A landscape with many peaks, sampled at points; each row gives a point and its height.
A climber steps from a point to the highest of its 2 nearest points, and stops where none of them is higher. Distance is the straight distance between rows; heights are no part of it.
Z745 (h 4.89): [ -2   1   6  36  19   4  36 -34 -43  34 -56 -31   5 -35 -25  -2   3 -13
   4  10 -41]
Z429 (h 4.13): [-10  25   1 -15  11  14 -17  12  -1   0  -9 -31   5  10   2   7   8  14
   8  39   4]
Z91 (h 5.04): [ 12  44  15 -31  29 -20  22 -49  -6  29 -36 -39  11   6 -21  -5  24  46
  18  43  -1]
Z508 (h 1.92): [-15  20 -23 -24   0  -5 -39  14  16 -29  -2   6  29  24  14  19   3  35
   6 -31  21]
Z299 (h 1.38): [-26   0  16   9   1  10 -10  -8 -19   0 -38  11   6 -13   0  16 -31  -2
  -6 -26  -5]
Z367 (h 3.53): [-15  28  -5 -24   1  22 -38  15  -4 -10  -2 -37  11  23  10   6  12  12
  18  30  11]
Z620 (h 4.82): [ 12   7  -4 -10  16   7  -6  18   9   0   7 -19   3   2  -1  11   5  12
  11  53  -3]
Z116 (h 2.28): [-20  23  -4 -29  -1 -11 -25  -3   5 -11 -32   4  30   5  -5  16 -15  27
  10 -39  -1]
Z64 (h 5.28): [ 34 -20 -13 -17   5  15 -31  20   9  -9  34 -19  -4  11  18  11  29  -7
  25  68  -1]
Z473 (h 4.45): [-12   3  -2  42  10  38  14 -24 -60  20 -44 -36 -14 -12  -2   0  15 -31
 -13   6 -27]
Z905 (h 5.91): [ -4 -14  30  15 -13 -50  53 -10   5  35 -19  25   4 -29 -20  -8 -20 -32
  24 -18 -15]
Z348 (h 0.93): [-27   7  10  13   1  38   0  -9 -42  10 -32 -29   3 -11   3   4   2 -13
  -2  14 -15]
Z800 (h 0.81): [-27  14   4   7   0  48 -10 -11 -48  10 -30 -45  -4  -1   5   0  20 -10
  -2  16 -14]
Z755 (h 0.20): [ 38 -24 -13   2  -9 -16  -1  30  32 -23  45  13  -2  10  12   6   7   3
 -14   0  19]
Z260 (h 3.35): [ 29 -24  -6   7 -16 -48  30  14  47  -5  35  22   4   0 -13 -15  -6  11
  -2 -17   4]
Z97 (h 3.45): [-21 -18  14  33 -13  -4 -28 -17  -4  -5   1  65 -40  -2  10 -15 -22 -32
 -36 -49  -1]
Z209 (h 0.37): [ -8   3  -6 -11   2  29 -23  32 -18 -12  27 -24  -8  21  27   3   7   0
  11  27   9]
Z548 (h 3.63): [-22 -11  15  35  -3   1 -14 -18 -10   7 -12  53 -33  -8   4  -6 -29 -34
 -30 -46  -4]
Z903 (h 4.14): [ 26  28   1 -10  20  -3  10 -25   4  33 -12 -34  -9   1 -14   6  50  16
   9  75 -14]
Z109 (h 3.43): [ -8 -28  -5  14 -35  -4  -6 -12  20 -17  24  50 -17  -4  -6 -31 -13 -16
 -39 -52   3]
Z621 (h 3.99): [ 28  -4 -21 -15   1 -14 -28  23  33 -30  25   7  17  22  12  20  14  25
   4  -8  20]
Z587 (h 3.08): [ 16  -6  -8 -11 -13 -35  13  15  36  -5  20  17  14   2  -8   0 -10  13
  -1 -22   6]
Z43 (h 3.24): [-21 -27   2  21 -18 -14 -22 -25  12 -15   8  54 -26  -3   5 -17 -23 -15
 -38 -63   0]
Z988 (h 3.74): [ -9  44  -1 -44  23 -15 -18 -15  19  -1 -22  -5  33  17  -6  13   0  40
  26 -12  12]
Z684 (h 1.21): [-25  -3  18  27   7  13  -7 -20 -31   7 -45   4  -2 -15  -4  11 -22 -10
  -2 -15 -10]
Z247 (h 1.73): [-24  12  11 -20  -5  -1 -15  -3  -2  -1 -32   6  17  -8  -1  19 -21   9
   1 -34   0]
Z619 (h 1.42): [-13  11 -24 -20 -10 -17 -24   7  18 -27   4  12  28   9   3   9  -4  25
 -10 -50  14]
Z277 (h 4.29): [  9   0  -7  -3   8  26  -9  23 -17   1  32 -30 -22  13  18   7  22  -8
  12  65  -5]
Z622 (h 5.08): [ -2  -2  16  38  19 -16  41 -36 -36  35 -60 -19   3 -42 -30   0  -8 -16
  15   1 -35]
Z726 (h 5.37): [ 30  -9 -19 -24   6  14 -52  22  21 -26  29 -14   7  27  29  12  24  10
  25  33  18]
Z366 (h 4.67): [ 24  36  12 -23  29 -20  32 -51  -1  39 -30 -33   0   2 -22  -5  35  36
  16  61 -12]
Z746 (h 5.49): [17 -1 -5 -6 15  3  8 32 14  2 19 -7  3  1  3 13 -6  5  3 39  2]
Z57 (h 6.22): [ 45 -13 -21 -24  10   7 -43  13  26 -18  26  -7  11  18  13  13  26  -1
  26  49  12]
Z912 (h 5.70): [  2 -10  31  28   3 -46  67 -20  -8  39 -36  12   4 -36 -27  -9 -17 -37
  28  -7 -20]
Z380 (h 1.06): [-28   4  15  22  10  27   0 -17 -42  11 -46 -18   6 -17  -5  12 -12 -11
  -5   1 -17]
Z695 (h 5.55): [ -2 -12  31  43  11 -39  54 -37 -27  37 -45   4   3 -39 -25  -9 -20 -40
  29  -9 -27]
Z614 (h 4.65): [ -9  -4  -7  38  17  26  29 -27 -49  28 -45 -33  -7 -20 -15   1  10 -24
 -12  11 -40]
Z477 (h 0.65): [-30  21  -3  -1  -8  47 -14   4 -38   7  -5 -55 -13   6  14  -2  17  -3
  10  28  -8]
Z309 (h 5.47): [ -5 -20  -4  -7 -29 -66  31  -1  38   9  14  28  10  -9 -16 -23 -10   3
   5 -33   1]
Z549 (h 4.57): [ 23  -4 -20 -16   3  -1 -34  27  21 -29  27   1  12  25  22  16  12  15
   7  16  17]
Z202 (h 0.51): [-26  14  -3 -10  -4  44 -21  22 -31  -3   9 -41 -21  16  23  -1  16  -3
  13  33  -1]
Z870 (h 4.38): [ 33  33  11 -14  24  -5  12 -47   1  42 -24 -38 -10   4 -26   8  51  26
   7  80 -16]
Z444 (h 4.79): [10 -9 -1  6  5 13  6 35  4 -5 26  3 -1 -1 10  4 -8 -9 -7 19 11]
Z267 (h 0.85): [-25 -17 -12   1 -25 -14 -20 -12  16 -30  18  29   3  -1   4 -11 -18   5
 -33 -67  16]
Z672 (h 2.48): [-19  25 -15 -26  -5  18 -42  19   7 -21  -2 -11  23  27  19  11   2  18
   9 -13  23]
Z176 (h 0.40): [ 26 -26 -14  11 -21  -6   2  25  23 -45  61  22 -19   8  13 -14  11   1
 -34 -23  24]
Z230 (h 2.92): [-15  32  -2 -41  10 -17 -24  -7   8  -1 -32   5  37  11  -5  12  -6  38
  19 -32  10]
Z499 (h 4.33): [ 10 -16  -4  12  -6  11  18  33   5   3  38  19  -9  -4   4  -1 -16 -17
 -21  -2  10]
Z164 (h 6.21): [ -4 -16  20   9 -22 -42  44  -4  17  24   1  33   6 -16 -13 -12 -26 -22
  12 -23 -14]
Z612 (h 4.47): [-11   5 -10  33   7  46  23  -7 -60  14 -25 -31 -24 -15   7   0  15 -43
 -16   6 -24]
Z851 (h 4.85): [-19  -2   1  19  13  53   6   2 -51   8 -11 -12 -27 -11  13  -1   1 -42
  -8   6  -9]
Z873 (h 4.30): [ 23  12   0 -14  25   0   3   2  14  12   2 -18   0   0 -11  14  17  16
  16  66  -7]
Z186 (h 1.09): [-16  -7 -22  -8 -18 -13 -16  -2  17 -27   9  23  17   2   3   4 -13  18
 -16 -63   9]
Z504 (h 3.94): [ -4 -19  12  15 -11  -5  24   1  12  11  12  35  -3 -12 -11  -8 -28 -17
 -15 -28  -4]
Z582 (h 4.77): [ 25 -21 -12 -12   1  27 -27  16  -8  -4  35 -28 -21  16  24   7  30 -15
  28  67  -8]
Z561 (h 5.25): [-20  -6   4   9   4  48   2  14 -42   0   0   1 -18  -1  13  -5  -9 -36
 -11  -2  -1]
Z964 (h 4.28): [-10 -12  10  14   1  15  18  11  -7  11   4  22  -6 -13  -5   4 -27 -28
 -10 -12   1]
Z480 (h 5.31): [ -6  -2  32  23  14 -37  42 -31 -35  27 -59  -6  12 -39 -28  -2 -12 -12
  26  -7 -29]
Z349 (h 4.74): [-21   2   8   6   4  32  12  13 -24   5  -2   4  -1 -10   2   6 -13 -23
 -14  -1  -4]
Z2 (h 3.60): [ 15 -31  -6  15 -27 -24  29  11  43 -12  42  31  -9  -5 -10 -24 -10  -3
 -20 -26   5]
Z485 (h 6.08): [ -1  44  15 -38  23  -9  -4 -37  -1  17 -39 -32  16   6 -19  -2  13  46
  24  24  -2]
Z998 (h 5.85): [ -7 -19  13  -3 -31 -50  32  -2  30  15   4  31   8 -12 -13 -12 -22  -9
   6 -39  -6]
Z313 (h 3.82): [ 18 -28  -1  28 -20  -3  36  16  33  -1  44  41 -23   2 -10 -29  -9 -25
 -29 -25   6]
Z706 (h 2.95): [-16  29 -13 -24   7  12 -47  18   8 -16  -1 -22  16  27  17  13  10  23
  15   9  17]
Z301 (h 3.92): [-14 -11  21  33  -2  15   9  -8 -11   9 -10  33 -21 -17   0   3 -30 -35
 -15 -30  -6]
Z997 (h 4.90): [ -4  49   9 -38  23 -10 -14 -20   9   7 -33 -19  19  12 -11   1   6  45
  23  15  12]
Z816 (h 4.04): [ 17 -24  -2  21 -17  13  23  29  19   4  45  32 -17   2   0 -14 -11 -23
 -30 -11  12]
Z659 (h 3.93): [ 29  12   2 -12  32  -7  20 -14  12  25  -3 -19  -1  -5 -19   8  30   9
  18  81 -14]
Z801 (h 0.52): [  7 -20 -15   7 -27  -3  -6  10  22 -34  38  28 -10   4   2 -19   2   4
 -34 -41  20]
Z151 (h 0.15): [ 17 -16 -14  -7 -10  17 -28  44  -1 -34  42   1 -12  25  43  -5   4   9
  -5  -3  28]
Z933 (h 3.64): [ -8 -21   1  13 -31 -13   8  -1  19  -7  19  38  -9  -6  -9 -19 -21 -10
 -28 -48   3]
Z571 (h 0.66): [ -8 -19 -18   4 -32 -14  -6  -9  24 -47  38  28  -3   0  -5 -27  -5  14
 -29 -62  20]
Z558 (h 0.30): [ 35 -29 -20   4 -19 -12  -5  27  35 -43  51  17  -7  11  10   3   8  11
 -21 -15  19]
Z968 (h 0.27): [  8  -7 -10 -11  -1  25 -30  35  -7 -21  36 -15  -6  29  37   3   4   7
  12  16  19]
Z577 (h 4.80): [ -2  46  22 -53  31 -23  10 -55  -6  17 -47 -23  30   8 -13  -5   9  47
  33  13  10]
Z881 (h 3.51): [ 19  -4 -16 -17  -1 -25 -12  22  36 -20  24   9  12  11   5   7  -1  28
   0 -16  13]

Call two points neighbours if one is among the 2 nearest of the other. Go from one point of each pair to the other, from neighbour to neighbour, staying as high as possible. Name the lowest point that can't be avoided.
Z57, Z164 => Z587
Z485, Z561 => Z260
Z164, Z561 => Z473
Z485, Z746 => Z659

For each start below, name the point where the climber stops.
Z109 => Z561
Z881 => Z57
Z43 => Z561
Z267 => Z746
Z706 => Z746
Z473 => Z164
Z260 => Z746
